Points on a hilly landscape, in no order, each with its height.
A climber steps from a point to the highest of its 2 nearest points, and stops where none of them is higher. Distance is the straight distance between rows; heights are no part of it.
(638): [-12 -10  26  -4 -15   6 -32 -19  23 -19   3 -16  21  18   6  -2  -2 -11
  -8  -8]  height 41
(767): [-22  26   7 -12  10  10   2 -21 -15 -27  -3  14  33  19 -20   9   6  -2
  -6  15]  height 283
(477): [-15 -31  37   5 -16 -16   3   0   8  31  24 -43 -20 -33   2 -25  19 -19
   0   2]  height 247
(204): [-13 -30 -31   4 -18   7 -10   4  15  12  12   4  -2  -6  50 -20 -31  10
 -32  -7]  height 121
(889): [  5  23  -3 -27  10  56   7  15  -2  -8  15  15   8  15 -40   8  -9 -27
   4  -3]  height 417
(749): [  4 -20   5  13  15 -30 -13  -6 -15   0  20  -6   5   3   0   4   1  19
 -16  15]  height 531
(810): [-21  -2  -6  -7  24 -17  29 -12   9  -5  13  -4   4  18  28  -6 -11  -3
  -7  -7]  height 293
(584): [  3  31 -17 -20  -3  12  -4 -30 -26 -18 -18   3  30   9 -10  14  16  -4
   1  14]  height 274
(119): [ -8 -23 -38 -12  -7  32 -24  28  -2   2 -13  41   0  -8  50 -30  -9  32
 -28  29]  height 208
(520): [ 44   3   8 -27 -21  -8  -4  12  32 -10   2 -16  -6   7 -19  11  28  -1
  27   0]  height 420
(569): [-25  35  19 -16  17   1  15  11   2 -41   2   8  16  13 -32  16  12   0
   8   2]  height 338
(240): [ 17   6  -8  -6  -3  44  -3 -12 -36  -7 -16  -2  17  11 -19  17 -31 -32
   8 -15]  height 280
(17): [-21  32  32  -4  16  37 -20  -1  18 -26  18  33   6  22   4 -16  -8  -9
  11 -31]  height 551
(779): [-19  12  -1 -14  12 -32  24 -25  10   8  25 -36 -12   0  -1 -37  25 -20
  14   4]  height 253
(745): [ 13 -42   9   7  23   0  -8  38  34  17   4  -2 -19  33  14   7  17  20
  -2   0]  height 518
(247): [ 36  18 -35 -25  13  40  13  13 -19  15 -14   0  -4 -13 -23  30 -17 -19
  39 -24]  height 299
(153): [ 29  -4  13  22 -29 -12   5  -5   0 -14   5 -34 -22  12 -22 -23  -4 -26
  11 -14]  height 316
(203): [  2 -44  28  11  14 -15   3  23  31  38  12  -8 -21  -6  23 -17  17  25
 -12  10]  height 651
(733): [ -8 -32  27   8 -24 -17   0   6  10  17  42 -28 -11 -41 -13 -45   0  -1
 -17  21]  height 180
(613): [-16 -26 -10  -4  -4  41  -9   5  26  -4  42   8  11   9  32 -22 -36  -8
 -32  -2]  height 87
(86): [  1   9  10   0  11   7 -27   6  -7  -9   3  -4  13  18 -37  31  -2   9
 -14 -18]  height 345
(187): [-13 -10  20 -19  -6 -12 -17  -3  24 -23   0 -31  21  27  10  12  11 -14
  20 -29]  height 25
(834): [-23   5 -21  -7  17 -37  31  -9   7  17  -2 -16 -23  12  12  21  -9 -16
  -3 -26]  height 340
(40): [ 28  -8 -24  31   1 -50  -1  -8   2  29   0  18 -42 -23  23  19   5  -2
   9  36]  height 605
(132): [ 23   9 -42 -19   7  34   5  22   0  12 -26  -2   3   2 -10  55 -10   0
   5 -29]  height 275
(476): [-19 -20  42   3  13 -31  -7   9  -3  10  -4 -41   7   2  -5   9  31   9
  29   5]  height 64
(178): [  7 -18  34  -4  -4 -26 -28   1   8  -7 -12  -7  -2   1  -4  -8  30  19
  19  18]  height 98
(460): [ -1 -27  29   2  -4 -22 -19 -14   4  27  -3  -9  -2 -24  12 -22  48  22
  -1  22]  height 135
(229): [-25 -10  15  10   4  -9  24 -17  -9 -19  10   2  24   8  13 -23  -4   7
   7  17]  height 230
(820): [  1 -10  24  18 -15 -28   7 -34  -2  14 -11  -5   8 -29  -8 -16  30   9
  -8  26]  height 175
(155): [ -5  15  13  -5  10  32  -8  37  24  -3 -34  23  14  -4  -5  35  23  38
  27 -26]  height 584
(123): [ 23  -3 -32 -17   6   4   5   4 -27   8  -9  30 -23  -2  16   5 -34 -23
 -17   8]  height 314
(868): [-34  13  41   0   6  11 -37   6  35  -8  15  21 -18  14   0 -22   1   3
  -6 -27]  height 639
(543): [-26  46   5 -25  16  46 -11  11   9 -17   7  33  11  15 -12  -7  -7 -25
   2 -16]  height 484
(144): [ -2   7 -18  -3  14 -29   4  12   0   7 -19  -1 -29  12   1  26 -10  -7
  -8 -27]  height 370
(21): [-34 -14  33   8  14  -3 -37  11  28  -7   7  11   6  10  29 -16  10  19
 -11   1]  height 773
(45): [  3 -12  14  24 -17   5   0 -10 -19 -21  21 -19  -7  15  -8 -32 -36 -19
  -9  -6]  height 273
(448): [  5  -7  -1   2  -4  14  12   3 -28 -25  23   3  -4   2  -4 -20 -56 -16
 -26   3]  height 233
(151): [ 27  34 -22 -17  -1  50  11  -9  -6   4   5   5  -5   3 -51   1  -1 -29
  -7 -10]  height 371
(811): [  2  42 -42 -12  16  -6   2 -28 -41  -3 -13  16   7   1 -10  21 -12 -17
 -16  10]  height 310
(299): [ 18  22 -25   6 -15 -35   3 -19 -27 -17  -1  21 -17 -15  18   2 -15 -13
  -6  29]  height 385
(95): [ -9  13  29   1   1  13   6  37  25 -34  17 -15  26 -10 -45  43  25  19
  19 -14]  height 455
(343): [ -8   2 -29 -21  10  33  -1  17  -3  12 -26   5  18  25   8  45 -16 -11
   8 -20]  height 254
(273): [  7 -23   7  15 -22 -22   4  -2  -5   5  26  10 -18 -44   1 -34  -7  26
  -7  19]  height 100
(424): [  7 -17   4 -15  -4  32 -23  -8  26  -3  14   6   2  29  22 -14 -17 -10
 -10 -12]  height 61
(194): [ 10 -10  11   5   8 -14  40  -5  21  18  -3 -14  -9  -2   1  -3  20   9
  22  -1]  height 358
(872): [-18   1   0 -24  21  57 -12  13   5  21 -48  37  26  10   0  14   6   5
 -23   6]  height 485
(282): [ -9   3  21   8  16 -33   9  12  -5  -7   2 -37   7  -2 -16  29  22  19
  40 -23]  height 36
(508): [ 56  -7   5   3  -8 -31 -12  -4  10  11  15 -11 -21   5  -7  11  27   2
  12  11]  height 486
(163): [ -4  18  -6 -14  15  48  -4   9  -2  13 -48  30  20  -2  -2  23  13  21
  12  -2]  height 530
(521): [  7   1   1 -16   4  45 -36   3 -23  -7 -15  12  15  19 -20  24 -22 -14
 -16  -9]  height 306
(133): [-25   2  15  11  13 -31  26 -27  -5   2  20 -22   3   4  12 -36  24   2
  22  11]  height 271
(91): [-23   2 -39  12   6 -24  16  -9 -24   6  29  25   0 -22  17 -19 -32  31
 -15  22]  height 96
(167): [ -6   7  15  27  -3  -8  39   6 -13 -11 -14 -17  10   0 -31  23   7   2
  24 -20]  height 478
(796): [ -4  19   2  15 -26 -48  15 -16 -21 -21  -1  -5 -14 -25   0 -20  -2 -12
  -2  25]  height 442
(628): [-16   4  14  49 -35 -40  23 -11 -28 -16  -9 -19   0 -39   3 -38 -15  -1
   6  21]  height 535
(176): [-11  -3  18  45 -26 -13  35 -11 -31 -14 -21 -11  -2 -16  -6 -27 -28  -3
  -7  -4]  height 652
(717): [ 52  -5 -18  15  -5 -30  -4 -15   0  19   7  10 -30  -2  15   8   8 -10
   9  19]  height 546
(359): [  0  -7  29  49  -6  -2  21 -11 -26  -6 -23 -11   3   2 -19  -2 -10  10
   6 -17]  height 553
(140): [ 10  -7 -39 -24   6  19 -24   8 -22   2 -32  17   0   6  38   0 -24 -10
  -3   9]  height 282
(435): [ 10 -28 -53 -12   0  35 -19  22  -3  19 -21  22   1  11  57 -19 -15   3
 -27  18]  height 250
(498): [ 20   9  11  17 -24  -4 -17 -30  -3   6 -22  12  -2 -19 -24  -6  34  16
 -21  21]  height 211
(225): [-23  -9 -16  10  13   5   3   6 -27 -10  39  25  -3 -13   3 -14 -49  19
 -31   8]  height 166
(219): [-22  25  13  -4   2  -1  -7  14  14 -31  15 -17  19  13 -44  27  13  -8
  -4 -15]  height 392
(712): [ -5  -1 -26   6 -13 -25 -15 -13 -19  -5  27  21   1 -28  21 -37 -13  36
  -5  16]  height 44
(318): [ 25  -5 -30 -18  15  -9  -1  22  20  16  -6  -5 -15  30   7  36   4   2
 -11  -7]  height 408
(710): [ 21  29 -32  -5   1  -2  12 -12 -36   6 -21  35 -20 -22   2   9 -24 -31
  -6  24]  height 346
(60): [ 10   3 -14 -20  -8  24  20 -11  -2   4 -23   3  13  11  -1  20 -22 -33
  -9 -12]  height 258
(442): [ -2 -16  18  22  -2 -35  21  -9  15  42   0 -20 -29 -21   3  -7  15  -8
  -1  -6]  height 303
(188): [  2  12  15  10  -9 -31  53   5   8   6 -15 -21  -6  -3 -13  13  24 -12
  29   1]  height 413
(736): [ 21 -19  -9  -9  19 -19   1  33  30  26  -1 -21 -16  28   8  24  23  16
  17 -11]  height 452
(421): [ -7  13  12  -5   1  40   2  42  17 -23   0   4  37 -21 -15  55  24  36
  33  -8]  height 522
(627): [  1  24  -3   4 -14  -2 -16 -45 -13  -9 -26  14  24  -8   0 -15  19  18
  -8  14]  height 242
(821): [-16  18 -24   9   8 -46  16 -29   4   9  12 -28 -23  -7  18 -11  -2 -37
  14 -17]  height 302
(382): [ -8 -14   3 -20   2  47  -5  -2  20  11 -22  34  15   3  26  -7  -1   6
 -31  13]  height 437
(836): [ 44  32 -27 -13   1  36   8   6 -16  -7  20  -9  -1  -4 -44  20   2 -14
  26 -25]  height 332
(866): [-19 -18  10   7   7 -13 -27  -1  12   5  19  -1  -6  -7   7 -13  -4  19
 -27   0]  height 636
(515): [-25 -27 -30   6 -18  10 -28  25   9   7   2  21   3  -9  46 -31 -14  38
 -21  11]  height 160
(302): [ 29  -4  24   6 -34 -14  -7  -4  19   7   1 -39  -1   2 -19 -13  33 -21
  35  -4]  height 363

Two climbers start at each pair of points below. Name the first point that both come to, or write never.
(712), (140): (176)
(810), (779): (834)
(821), (229): (834)

Where does a climber stop that starts at each point below?
(225): (40)
(424): (176)
(343): (21)
(811): (176)
(123): (176)
(194): (176)

Call two points neighbours if one is among the 2 nearest of the other. Go from one point of each pair to the other, from neighbour to neighbour, staying as high as possible. Name the lowest point that can't be avoided.
(203), (133): (779)
(176), (219): (584)
(40), (176): (299)
